A landscape with many valleys, sampled at points; each row gives a point and its height.
A ball rolls from a point to whichever of its 2 nearest points has the largest drop for the distance, and stops where none of them is lower. Distance is the straight distance between rows; heights are no part of it.
<261> h=298: [103 127 153 126 155  85 148 150 127 141 136 119  87  39  96 120 149  95
 138 120 152 131 126 142  96 132  94 138 136]
<1236> h=228: [131 135  99 108  49 122  92  80 177  72 112 118 197 146 139 202 142 137
 125 120 140 140 114 118 156 174 123 137 136]
<27> h=106: [116 128 130 153 132 108 152 124 102 116 138 128 118  88  99 110 124 135
 182 159 100 136 103 116 174 141 136 130 129]
<1704> h=771: [136 172 126 159 125 151 124 148 116 164 184 144  59 154 117  88 123  67
 138 111 141 103 144 132 142 120 165 106 115]
<1938> h=256: [ 97 100 111 123 148 100 105 117 130  97 124  93 150  66 101 159 173 159
 168 120 134 129 126 144 112 116  87 162 155]
<1743> h=761: [120 110 111 136 154 138 101 158 142 135 151 110  92 104 107 100 158 120
 125 127 160  84 145 148  73 117  64 144 131]
<1008> h=616: [161 151 100 120  90 102 130 144 180 136 154 132 129 119 117 131 143 117
 100 133 154 115 117 139 103 156 139 176 158]
<145> h=258: [124 123 115 100 112 134 158 100 124 115 115 116 127 131 116 139 125 122
 148 149 125 137 119 109 117 170 138 118 135]
<5> h=158: [159 147 106 142  36 112 124 122 142 111 140 150 178 126 116 142 103 128
  91 131 129 121 100 106 121 141 138 157 144]
<886> h=195: [157 135 112 139  52 140 124 135 146 105 133 149 168 168 123 104  98 100
 100 136 135  93  94 120 140 139 155 137 107]
<926> h=383: [132 140 116 118 146 191 135 142 117 168 101 106 155 129 127 154 120 161
 117 130  98 160 127  91  80 120 105 132 164]
<1132> h=656: [111 120 119 121  94 144 135 112 132 111  71 113 185 117  89 170 120 134
 148 161  79 142 106 101 130 130 126  89 139]
<615> h=743: [121 113 110 140 115 131 107  75 143  64 134 118 162 165 129 159 129 142
 152 163 123 117 136 137 161 133 135 128 126]
<1238> h=563: [144 132 108 107 139 161 131 113 136 148 131 133 109 212 169  99 106  90
 121 122 136 143 149 111 135 123 186  88  87]
<803> h=747: [124 128 116 147 158 161  96 151 121 125 163 103  85 111 122  98 121 117
 159 133 159  77 131 127 112 113  96 125 105]
<273> h=719: [146 126 108 121 143 186 144 136 136 146 126 117  89 145 119 118 157  96
 128 145 156  97 153 134  71 138 121 127 135]
<186> h=682: [137 121 118 174 143 140 101 135 107 131 157 139 131 124 106 126 108 165
 168 177  95 121 107 121 156 113 152 166 150]
<1020> h=818: [ 93  80 110 123 192 182  97 112 133 148  98 117 169 211 224 124 127 149
 149 152  97 182 121  67 162 120 150  74  90]
<25> h=554: [103 116 147  83 119 119 110  96 112 112  95 108 167  80 143 213 157 182
 121 118  93 181 156 121 142 137  92 111 173]
<1703> h=474: [ 89 110 169  70 131 154 141 119  98 123  75 121 120 175 160 132 134 125
 135 128 124 133 176 116  93 122 131  79 115]
<228> h=389: [145 119 139 147 207 164 116 185 118 167 130 151  79 146 123  90 152 161
 148 164 103 132 156 160 122  92 112 135 148]
<381> h=148: [133 168 118 167 125 118 137 148  84 138 183 140 121 138 102 117 116 105
 166 115  97 126 106 110 158 128 192 110 123]
<1504> h=417: [131 132 147 105 154 179 151 105 101 135  77 128 123 179 161 128 123 163
 147 151 100 168 138  85 145 133 144 100 127]
<282> h=809: [157 141 138 170 149 161 128 164 137 155 136 170  68 142 142  45 112  79
  90 123 153  95 121 171 150 117 103 135 101]
<160> h=585: [135 132 117 115 117 135 105 136 157 142 152 139  81 207 168  80 109  77
 111 127 152 126 161 143 141 122 185 134  98]
<850> h=382: [115 137 121  86  73  93 128 106 144  99 117 102 156  64 126 185 143 152
 114 120 158 131 127 121 107 163  85 132 149]
<1128> h=351: [ 87 103 144 113 182 135 130 136 111 145  77 115 137 143 139 114 157 173
 156 134  88 151 126 129 126 127 106 123 156]
<938> h=476: [138 112 125 112 163 149 129 128 150 174 109 120 118 163 128 100 166 136
 119 141 116 130 138 140 104 136 112 147 150]
<844> h=720: [128 116 116 149 186 174 107 127 113 150 156 115 118 165 170  85 116 145
 162 137 116 114 119 117 144 106 113 139 118]
<1180> h=755: [116 149 138 140 146 124 110 146 124 131 156 122  84 114 103 118 141  77
 173 129 143 104 159 139 101 135 155 142 121]
<816> h=779: [143 153 149 150 141 163 122 141 116 161 145 140  92 165 134  95  96  70
 109 130 131 108 164 143 113  92 155 115 124]
<434> h=767: [114 115 116 150 161 130 119 134 121 123 158 119 102 133  91 148 159 117
 190 155 116 116 139 124 123 123 145 150 136]
<1169> h=794: [136 134 157 122  79  90 133 131 148 128 128 128 102 111 107 153 126 111
  81 137 136 107 173 158  93 129 122 139 128]
<2002> h=331: [125 134 172  78 101  95 166 130 114 145 110 127 162  80 134 153  86 110
  60  94 114 147 144 144  81 119 107  74 106]
<134> h=610: [116 100 145 101 130 167 136 125 111 133  85 121 117 175 162  85 127 135
  91 116 152 113 152 161 102 107 100 105 115]
<1035> h=798: [156 115 119 147 126 175 130 162 140 172 135 152  81 198 175  51 118  71
  91 144 149 114 138 169 164 108 122 132  88]
<747> h=356: [120 130 150 158 181  85 138 148 126 137 137 144  65  56 104 102 142 111
 115 106 161  99 110 168 109 114  85 144 109]
<1265> h=497: [117 117 159 113  86  87 125 116 124 132 119 134 108  62 113 176 122 182
  80 142 128 136 159 143 113 107  72 144 152]
<490> h=817: [160 105  84 118  85 168 137 107 150 138  87 158 162 230 159 106 108 109
  99 137 125 155 112  95 183 111 148 108  84]
<1397> h=216: [111 136 137 136 124 129 126 112  97  86 133  99 188  89 102 195 127 146
 165 126 103 157 139 109 158 131 148 129 160]
<1624> h=348: [120 133 134 123 125  66 132 117 144 107 126 137  85  79 132 127 135 161
 107 112 160 101 122 155 134 140  94 179 132]
<417> h=306: [151 154 132 135 115 121 126 118 136 144 159 132 144 156 139 119 103 125
 113  97 124 135 128 137 131 110 181 148 142]
<1949> h=277: [116 134 166 155 170 151 144 147 109 148 109 150  71 125 122  84 136  94
 138 159 112 121 146 160 141 124 121 104  94]
<461> h=185: [107 121 121  86 139 156 133 112 108 123  89 100 139 128 122 163 150 138
 146 133 129 143 148  84  98 142 132 119 140]
<1165> h=346: [138 131 155 126 189 123 119 170 144 186 152 137  82  80 111 140 165 149
 109 136 120 121 161 168  67  82  82 143 164]
<511> h=285: [126 166 129 132  89 103 118 116 111  84 167 115 175 108 121 173  96 131
 143  91 133 134 131 117 150 147 176 138 140]
<626> h=174: [102  99 134 106 148 107 113 134 115 137 112 107 124  88 129 149 141 173
 133 108 140 121 146 151  97 110  68 144 150]
<1036> h=560: [156 136  82 153 114 154 102 124 116 107 193 120 104 148 114 130 121 153
 153 148 160  87  99  95 145 129 127 162 147]
<1766> h=674: [107  98 116 149 129 142 111 111 130 106 104 114 177 116  92 161 137 154
 144 154 100 136 124 113  99 127 114 124 155]
<135> h=169: [110 121 141 132 129  89 139 111 121  99 139 113 161  74 102 156 127 127
 146 133 112 141 110 124 154 137 129 138 148]
<1072> h=263: [129 130 121 138 104 146 132 148 144 141 130 124 139 130 113  88 103 117
 110 109 143  99 102 135 111 116 106 133 123]
<22> h=181: [123 101 117 143 180 152 101 135 121 114 124 107 149 112 135 181 144 203
 195 134  95 159 149 103 134 104 144 147 185]
<1307> h=506: [139 113 112 111 117 122 129 124 168 140 105 121 150 136 125 115 174 120
 100 140 127 123 121 141  89 125  99 144 144]
<323> h=892: [142 127 100 114 143 150 130 107 133 112 151 117 155 162 159 128 128 153
 149 152 120 146  99  99 179 174 159 137 137]
<1039> h=776: [148 141 119 155 108  82 114 162 154 125 191 156  69  67  88 138 145 127
 124 132 169  65 123 153  95 126 115 167 123]
<364> h=500: [132 154 129 157 120 118 158 156  76 127 160 126  72  40  85 115 122 113
 168 124 160 100 114 111 130 140 125 135 142]
<1978> h=254: [108 112 122 152 131 114 108 131 145 129 135 122 122 175 153  51 116  91
 114 100 141 105 126 152 158 116 118 130  84]
<106> h=670: [133 122 129 164 130 155 141 131 121 141 118 139 110 137  96 124 125 161
 163 191  75 129 134 111 146 131 144 135 155]
<620> h=357: [128 142 159 117  69  88 154 142 132 152 135 145 140  72 110 152 102  90
  42 109 135 132 134 140  80 124 122  93 102]
<130> h=291: [127 139 170 113 135  82 133 136 113 142 142 136  81  81 143 117 118 166
  89  82 152 117 146 160 112 101 104 160 127]
<1161> h=234: [130 136 107 163 140 173 125 107 109 113 132 127 175 166 154 169 112 160
 165 160  81 160 113  72 192 128 181 106 127]
<403> h=222: [131 132 124 146 125  85 124 124 106  97 148 113 120  43 104 163 136 172
 163 128 130 134 130 140 155 122 116 177 161]
<448> h=867: [174 152 117 137 119 100 145 132 154 154 135 147 138 149 130  89 110  96
 101 109 136 126  84 138 159 151 148 141 104]
<2008> h=480: [136 139 120 156 118  74 149 144  94 115 179 130  66  22  94 146 132 135
 151 100 155 109 117 112 135 113 126 169 141]
<1408> h=387: [113 127 136  75 113  77 142  95 149  89 106 101 165 102 132 154 136 135
 119  96 148 152 116 143 140 177 143 123 134]
<1372> h=575: [ 95 106 174 124 144 151 136 143  81 140 104 113 112 145 153  92 111 126
 126 125 119 122 135 146 122  98  97 111 111]
<922> h=292: [133 154  98  78  56 106 120  94 171  71  90 110 198 108 116 210 136 122
 129 117 128 148 113 117 134 178 126  90 122]
<2009> h=203: [115 154 180 123 124  74 156 135 103 118 144 121 109  56 108 133  96 112
 116  80 135 140 127 133 110 112 138 112 110]
<61> h=299: [ 92  78 122 114 176 150 118 111  96 114 111  85 116 137 163 122 144 129
 209 158 136 140 129  78 142 156 132  95 112]
<531> h=358: [149 159 126 127 122 189 124 134 117 151 126 121 152 147 145 122  96 134
 111 101 116 130 131  98  98 108 140 124 147]
<773> h=284: [150 146 154  88  93 130 147 106 132 165  85 136 152 128 141 140 126 147
  63 115 103 164 131 142 127 124 112 137 149]
<1021> h=543: [ 95 116 179 101 177 154 110 161  72 150 105 136 103 146 177  94 129 151
 116 108 125 120 150 161  96 103  82 128 142]
<768> h=295: [143 111 139 108 175 149 105 173 133 182 121 129 112 117 133 157 157 183
 116 135 109 138 160 142  75  79  84 146 174]
<1376> h=803: [143 119 149 127  95 123 154 155 148 148 111 151  91 136 121 111 126  88
  56 132 142 105 164 180  94 105 114 127 130]
<1604> h=900: [121 124 114 127 149 134 113 115 129 132 143 116 143 148 147 129 133 190
 156 133 115 160 117 121 176 141 119 150 150]
<414> h=415: [118 124 118 112  63  42 132 122 151  76 138 107 156  44 125 183 138 146
 117 126 172 126 104 140 120 156 113 155 134]
<1619> h=522: [147 128  98 132 124 132 143 150 120 123 167 124  76  73  92 129 144 120
 167 151 164  91 110 115 124 143 105 157 143]
<673> h=765: [139 139 112 150 130  74 108 164 174 135 176 168  87 100  95  99 160  98
 154 135 163  87 103 173 117 131  97 160 110]
<972> h=294: [117 109 163 104 130 109 166 147 118 159 100 114 152  45 124 138 125 121
  78 105 118 134 120 132  73 122  85 103 125]
<1060> h=339: [157 102 107 130  74 149 131 145 162 136 117 161 128 210 158  61 100  70
  86 132 161 129 130 137 151 107 156 126  79]
<1061> h=764: [133 174 126 137 121 111 117 169 107 134 200 135  79 126 110 113 133  78
 157  98 151  94 136 139 137 142 181 146 131]
<1562> h=238: [151 155 144 161 131  75 144 120 128 141 161 154  80  87 113 120 110 135
  97  91 140 117 130 146 137 111 130 168 126]
<55> h=592: [129 140 129  89 138 105 155 119 117  97 103 117 168  96 109 150 110 131
 147  99  92 176 101 118 155 159 137  86 120]
<1336> h=438: [128 119 131 131 128  90 113 147 151 129 159 128  78  64  97 163 147 159
 117 136 153 114 162 149 100 110 101 150 153]
<2007> h=860: [143 171 138 148 102  82 154 133 138 125 149 166  96 142 139  68 106 103
  95 102 136 128 101 146 183 135 163 141  96]
<1519> h=271: [140 113 119 164 131 100 101 121 111  83 179 119 126 100 104 166 126 193
 171 124 127 117 120 145 177  95 114 169 161]
<1724> h=787: [165 112  99 170 111 177 109 138 128 172 158 153  99 207 149  79 105  76
 112 161 151 114 136 120 167 103 152 125  94]
<912> h=255: [137 159 126 140 104 134 133 107  84  63 157 112 181 105 114 200 115 138
 174 110 130 141 113  92 184 150 180 117 146]
<1530> h=202: [124 150 151 115 145 129 148 138  82 132 123 114  90 123 113 133 120 119
 151 137 123 147 161 115 124 130 164 109 145]
<1480> h=435: [127 151 163 147 106  32 152 139 112  82 149 143 134  40  95 166 125 119
 139  93 142 124  85 125 158 137 157 153 117]
<1411> h=287: [102 106 128 114 140 135 102  93 155 110  79  96 206 130 143 182 176 185
 140 111 103 165 131 134 147 132 108 137 179]
<1532> h=336: [ 95 119 144 112 160 107 134 129  98 124 126 107 112  55 110 146 139 125
 169 119 124 152 145 128  99 122 123 127 146]
<1203> h=410: [ 86 106 140 113 169 166 114 114 102 115  94 107 108 173 147 117 147 140
 162 145 127 115 159 102 101 111 135 106 118]
<458> h=209: [111 133 129 165 117 114 112 123 110 120 171 138 124 151 136  78  88 101
 131 121 123  92 122 140 164 114 137 118  90]
<1147> h=434: [ 99 125 138  82 128  81 145 124 135 112 108 101 128 111 139 108 135 117
 121  89 163 132 119 146 102 173 118 132 116]
<1271> h=524: [ 92  95 169 108 119  98 135 121 110 126  92 122 148  64 124 184 134 167
 112 151 104 157 158 135 121 114  81 124 161]
<86> h=697: [138 121 141 110 133 182 159 138 114 152  90 120 110 139 137 113 165 113
  88 120 159 113 167 140  47 137 100 105 128]
<180> h=273: [124 142 112 133 154 195 122 100 134 118  78 117 186 174 172 165 121 174
 159 143  86 169 102  65 158 136 146 123 135]
<111> h=156: [113 113 109 109  70 126  92  84 178  95  93 121 200 182 139 159 152 137
  98 122 120 134 135 127 135 147 134 118 131]
<1284> h=112: [129 158 108 158 110 118 126 138 112 102 170 141 168 147  93 141 108  83
 169 143 107 122  96  95 150 145 194 116 113]
<755> h=344: [143 151 119  78  73  64 147 114 152  81 112 123 176  89 117 170 118 118
 114 113 141 141 108 120 128 179 147 104 113]
<706> h=468: [123 116 143 120  93  61 137 132 127 127 157 122 113  27  97 200 123 152
 109 141 157 110 149 128 101 108  95 153 139]
<125> h=841: [140 152 156 130 136 117 163 145  97 160 122 156  99 115 124  73  98  86
  98  94 137 123 121 169 121 127 125 111  99]
<1999> h=565: [114 129 118 131 148 125 148 108 106  83 114 101 197 106 131 154 125 146
 174 120  99 164  84 127 187 160 125 100 127]
<1260> h=230: [155 128  94 153  85 160 116 133 147 135 117 128 171 168 113 105 103  99
  96 152 145  99  98 125 105 122 105 133 120]
<1140> h=340: [126 135 164 172 181 176 113 172 125 177 143 151  60 147 147  80 133  96
 146 153 102 123 156 161 132  98 120 116 137]
<1013> h=705: [138 125  96 173 150 154 105 121 121 139 181 120 108 144 137  88 105 131
 156 168 127 107 102 114 166 126 128 133 103]
<115> h=606: [159 139  96 138  86 112 109 139 182 143 150 149 131 183 135 102 132  98
 115 127 152 122 130 138 123 137 159 179 131]
<690> h=143: [124 163 153 134 160 104 144 128  86 128 166 127  84 103 115 114 112 154
 153 119 123 124 140 126 140 123 153 149 137]
<1268> h=883: [147 145 118 144 164 131 157 118 115 151 161 129 126 144 139  99 131 135
 159 135 110 139 103 116 173 164 156 146 131]
<1389> h=710: [123 119  97 137 114 159  89  96 172  92 105 138 181 175 113 203 169 151
 133 156 117 134 123  88 118 138 154 148 151]
<1196> h=762: [121 104 106 131 142 107  91 112 146  94 155 115 137 143 115 150 154 133
 166 153 134 127 136 126 135 140 150 148 149]
<907> h=778: [153 155 108 171 118 172  97 154 147 165 186 164  73 182 142  87 107  80
 135 143 156  93 143 142 144 102 145 140 110]
<556> h=725: [135 118 110 145  83 110 102  87 171  89 139 138 180 167 106 180 147 131
 122 165 120 124 128 116 139 140 153 160 146]
<1007> h=540: [109 109 136 117 157 126 129 108  93 103 123 102 165 109 152 110 113 157
 175 113 126 143 102 111 171 148 123 107 111]
<1371> h=475: [ 99 126 131 111 150  83 143 113 141 113 135 108 119 116 148  77 103  98
 122  98 157 101  96 140 139 162 116 111  82]
<1633> h=278: [140 159 178 120 134 101 142 125 107 152 143 129 158 125 132 135  91 139
 102  79 105 161 138 134 135 119 160 130 147]
<286> h=253: [100  94 123  84 143 157 132 100 104  88  84  90 145 126 150 158 132 142
 191 131 143 158 142  55 142 160 129 100 123]
<1070> h=830: [148 171 175 154 149 113 155 159 131 165 113 184  60  92 135  69 110  90
  64  73 151 128 111 173 127 116 110 129  90]
<1753> h=832: [133  94 129 152 162 139 113 156 155 176 119 141 111 138 109 111 170 136
  79 144 119 119 153 192  93  81  77 137 156]
<410> h=645: [163 122 146  83 138 186 165 138 122 158  72 144 115 198 172  82 127 100
  78 110 152 133 147 147 116 126 121  99 116]
<1890> h=308: [146 153 114 119  93 105 111 121 138 104 177 118 143 152 134 137 109 123
 139  99 150 132 116 108 156 151 183 149 130]
<1084> h=200: [151 165 108 119  56 133 128 102 143 117 120 130 204 125 104 192 102 125
 100 116 105 144 101 101 133 142 138 113 139]
<1023> h=333: [141 163 145 114 114 148 162 136 108 144 115 129 168 104 117 132  95 111
 102 109 108 134 121 111  88 116 135 104 131]
<372> h=694: [135 110  94 181 137 156 106 119 109 121 153 127 154 145 127 131 112 147
 185 179 111 101  86  95 173 129 128 130 125]
<545> h=416: [113 119 162 130 165  84 120 151 148 165 123 146 108  73 111 105 161 102
  77 105 151 121 125 175  79 111  67 127 112]
<446> h=272: [ 90 117 164  89 156 112 153 129  98 115 105 106 104 114 119 129 131 122
 143 138 122 143 158 143 111 146 125 105 132]
<408> h=337: [112 124 138 118 155 147 120 123 146 144  85 116 193 139 146 171 142 167
 129 111  73 191 121 113 127 145 127 118 166]
<740> h=773: [102  81 124 114 186 116  85 132 121 104 155  89  97 105 133 114 152 167
 187 116 160 111 150 140 121 114  90 151 139]
<401> h=302: [122  97  95 140  91 124 109 107 161 121 127 130 152 212 141  79 106  91
 109 137 140 115 130 141 149 108 133 124  79]
<1495> h=875: [155 156 105 122 140 132 142 126 132 142 164 138 117 143 133  80 126  88
 141 125 144 139 108 121 140 169 157 130 109]
<574> h=392: [126 106 103 125  97  48 122 119 156  83 143 127 116  58 117 153 148 171
 133 115 171 114 117 151 132 132  82 180 146]
<1481> h=754: [124 131 118 162 137  89 110 132 160 127 170 145  85 137 117  90 145  72
 151 151 158  89 115 159 141 152 123 146  94]
<344> h=462: [104 124 174 140 180 114 112 167 116 163 113 149  80  96 142  93 145 130
  86  86 131 131 146 184  86  80  67 140 116]
<616> h=597: [155 126  88 148  97 108 100 149 170 125 162 141 106 198 147  80 109  78
 116 150 166 101 128 135 144 149 178 144  98]
<625> h=634: [110 131 152 103  98 147 143 100 117 110  57 125 159 121 118 170 125 167
 132 147  71 179 132 105 119 126 109  75 145]
<321> h=816: [143 111 167 151 129 119 130 155 137 178 125 168  80 110 123  98 161 106
  64 135 139 112 158 204  77 100  85 137 136]
<1255> h=243: [143 136 136 113  94 119 127 118 145 135 116 130 178 114 119 161 126 148
 106 128 107 156 122 120 134 133 123 140 151]
<1261> h=300: [135 132 139 122 123 131 154 125 102 119 128 112 149  92 121 102  92 122
 111 104 131 117 103 133 120 136 112 113 108]
<1893> h=820: [159 161 163 185 143 130 175 171 138 172 133 181  69 117 115  51 134  64
  76 111 147 108  99 175 146 120 116 139 110]
<479> h=751: [ 89  94  99 107 148 147  76 108 119 111 135  91 116 154 149 118 151 170
 162 129 159 101 152 125 116 121  76 129 137]
<1384> h=786: [130 129 125 148  68  76 107 150 148 107 165 143 111 102  86 158 127 122
 103 151 161  81 150 149  89 118 126 156 123]
<647> h=225: [102  98 111 122 113 120  95  99 173  91 119 111 193 141 135 158 172 149
 117 108 123 143 123 137 137 151 125 149 155]
<200> h=572: [114  96  99 112 152 161  93 146 160 142 129 107 130 127 111 150 170 150
 126 141 123 105 143 134  55  89  88 135 170]
<77> h=536: [102  85 100 125 122 143 121 139 134 148 107 112 163 122  97 134 180 122
  93 138 126 119 142 124  62 125  75 125 146]
<498> h=848: [123 105 122 174 170 160 105 161 140 167 121 137  95 129 105  79 150 100
 122 155 123  94 134 182 112  87  83 125 125]
<491> h=376: [133 153 141  97  84  37 159 122 173 105 117 144 161  86 118 150 110 123
  88  75 160 136 105 146 115 160 147 111  95]
<1170> h=247: [125 126 137 116 149 128 111 140 115 146 135 120  97 104 126  98 113 159
 110 107 139 120 153 161 107 120  99 146 136]
<1552> h=224: [127 103 118 138 188 127 110 139 116  91 147  86 138  72 101 183 149 158
 211 130 105 149 136 122 133 111 137 151 162]
<1399> h=178: [129 160 107 189 148 166 116 149  88 146 193 136 125 149 138 111 116 118
 179 145  98 123 105  93 187 108 190 107 125]
<1617> h=615: [145 157 125 106 130 134 179 111 111 122 113 127 161 134 128 153 104 146
 161 124  88 180 106  93 178 168 165 106 138]
<346> h=763: [114  96  97 153 125 134  90  76 154  88 132 130 178 200 151 145 133 141
 145 153 119 120 119 100 185 140 158 109  93]
<512> h=732: [114 103 115 137 137 172  92 120 115 124 141  98 123 156 153  90 111 136
 139 141 148 103 133 130 112 121  94 135 115]
<121> h=374: [127 139 131 103 145 150 154 117 116 146  90 138 160 180 160 113 102 146
 115 120  92 159 122 122 157 128 149  94 124]
<663> h=408: [157 151 124 128 151 176 147 154 118 174 137 119 124 108 108 152 130 135
 114 139 118 132 136 101  63 113 135 147 165]
<320> h=692: [105 109 104 143 145 161 113 103 158 108  77 124 182 156 116 170 172 147
 156 143 105 153 118  89 106 132 135 110 150]
<1137> h=437: [131 127 130 126 196 184 131 141 120 165 110 133  83 177 153 102 154 150
 135 160 122 136 146 127 100 116 100 138 135]
<521> h=159: [120 125 124 167 119 129 113 109 120 106 152 127 149 154 103 108 106 102
 164 155 115 103 125 114 159 125 174 121 100]
<1509> h=613: [152 118  83 133  93 125 131 110 169 117 145 157 135 201 142 103 121  88
 137 177 135 115 109  99 143 156 181 125  96]
<782> h=402: [125 127 159 112 159 169 160 146 108 162  54 135 129 141 146 127 135 166
 132 159  89 160 145 125 119 124 121 104 156]
<1735> h=270: [ 80  81 142 112 168 119 120 130 117 117  98  99 113 130 119 124 179 171
 146 132 125 115 148 139  99 115  88 124 151]
<1598> h=290: [163 141 129 141  68 149 117 154 144 139 145 143 119 143 124  90  87  72
  91 110 163  87 127 141 106 110 126 124 108]
<1813> h=800: [110  83  79 128 171 183 117  84 145 122  93 131 187 219 197 129 112 129
 136 145 105 164 102  58 173 127 150  56  63]
<1191> h=204: [122 138 117 187 163 167 129 122  84 128 177 133 146 170 158 145  96 133
 171 149  86 149 128  63 195 121 201  93 116]
<1973> h=632: [138 144 105 113 147 161 162 100 112  98 103 129 167 147 129 190 134 135
 189 124  91 174 113  62 163 163 189  95 132]
<1471> h=542: [163 147 105 155  87 135 126 144 134 118 173 140 100 118 105 110 123 131
 144 157 159  77 100 117 122 144 111 163 121]
<971> h=501: [107 110 168 125 193 121  92 173  93 166 120 123 103 104 151 103 137 176
 123 103 135 125 143 173  91  70  67 136 145]
<587> h=317: [126 156 125  99 133 176 122 103 137 125  48 129 194 164 160 173 130 154
 127 118  72 198 119  92 137 135 142 102 154]
<583> h=738: [120 107 111 133 133 143 124 148 153 133 148 140  81 148 113  95 155  84
 143 164 155  84 130 145 107 149 120 135 110]
<753> h=780: [103  91  87 140 137 157 121  82 155 114  88 125 177 213 174 125 144 127
 136 164 108 147 114  83 157 130 146  99  94]
<1034> h=673: [161 127 122  87 105 174 163 130 143 164  77 138 125 180 135 124 142 113
  65 121 146 127 140 128  71 128 128 111 140]
<1467> h=395: [129 134 128 134 163 114 118 155 144 150 161 152  81  99  90 122 156 135
 124 140 121 100 148 183 102  97 108 159 153]
<1788> h=581: [125 148 132  74  80 137 106  83 135 123  70 122 167  98 152 213 150 158
 105 102  90 180 152  97 122 142  98 104 153]
<1285> h=635: [155 122 107 131 104 155 146 128 142 132 110 148 134 196 110 105 139  75
 119 169 113 113 115 116 114 131 166 114 106]
<1786> h=655: [138 134 133 155 120 146 156 137 130 145 114 160 117 141  99 109 129 104
 132 179 111 121 130 125 132 115 148 137 133]
<1925> h=252: [110 119 175 118 126  82 138 139 111 141 123 120 109  54 113 154 136 116
 100  98 136 121 141 139  81 132  95 128 120]
<1855> h=457: [137 142 142 160 104  38 147 128 122 103 160 152  98   4  98 185 122 141
 127 101 149 127 101 120 143 125 117 170 133]
<449> h=350: [105 102 111 139 159 167 128 101 118 115 138 112 110 172 161 131 136 129
 163 172 135 115 141  87 150 134 142 105 109]
<123> h=527: [123 116 147  86 138 164 137 114 115 125  90 135 122 211 164 117 106 101
 111 126 121 132 169 116 128 114 156  87 106]
<470> h=607: [128 147 138  73  68 140 131  86 122  96  72 132 175 109 124 177 106 139
 113  97  93 174 141 105 133 143 116  80 128]
<1014> h=237: [134 119 128 112 176 136 103 145 122 142 130 124 108 120 137 172 145 205
 155 128 107 155 167 123  99  93 120 156 182]
<1010> h=329: [142 140 140  89 126 133 135 114 128 145  94 132 130 174 160 116 114 146
  99 114 119 148 147 138 131 136 137 140 138]
<1358> h=316: [170 120 117 127  81 163 144 152 129 147 107 138 108 180 138  71  92  79
  55  99 160 113 140 138 126  98 144 112  90]
<993> h=245: [128 175 180 105 124  99 148 146  61 144 149 148 120  91 121 128  84 129
  99  80 110 143 122 126 141 123 151 103 123]
<792> h=375: [145 152 133 120  44  64 157 149 160 132 125 161 155 114 101 139  95  86
  60 109 133 122 122 146 101 129 164 114 105]
<1551> h=407: [110 150 155 129 112  37 153 125 143 100 136 132 125  75 128 131 115 130
 115  77 146 130  85 157 143 153 154 132  96]
<1449> h=799: [141 116  93  99 107 150 115  89 153 106  88 137 167 225 173 135 120 123
 108 128 108 160 125  89 168 138 175  96  90]
<860> h=197: [135 155 135 168 111  90 141 141 108 103 175 141  84  97 110 103 112 130
 135 107 139 105 108 128 166 129 152 157 120]
<608> h=330: [133 139 107  69  83 134 143  83 140 114  96  95 156 116 123 174 145 142
 118 124 141 137 116 109 109 168 109 129 141]
<1486> h=191: [113 122 138 143 172 141 160 132 107 138 109 120 102 117 119  86 133 123
 170 171 112 140 116 140 145 139 116 112 119]
<1062> h=851: [169 152 146 120 119 131 168 132 132 143 128 158  76 147 144  72 106  89
  77 101 150 110 125 155 148 137 156 117 103]
<1988> h=511: [100  93 116 120 164 109 118 106 122 110 157  88 141 135 159  88 114 129
 158 101 139 111  97 138 172 147 120 122  92]

Call two points neighbours if one is among the 2 nearest of the other. Go from one point of each pair to the other, from neighbour to neighbour, staying as low as possible. Name the highest point that can't be avoided.
<626> / <111>: <491>
<27> / <461>: <414>
<27> / <1925>: <1890>
<5> / <1284>: <1060>
<1180> / <2009>: <434>
<690> / <22>: <130>
<626> / <22>: <1938>
<111> / <1284>: <408>

Where does a ball stop that starts at each point below?
<1766>: <22>
<1384>: <1925>
<803>: <461>
<479>: <461>
<115>: <461>
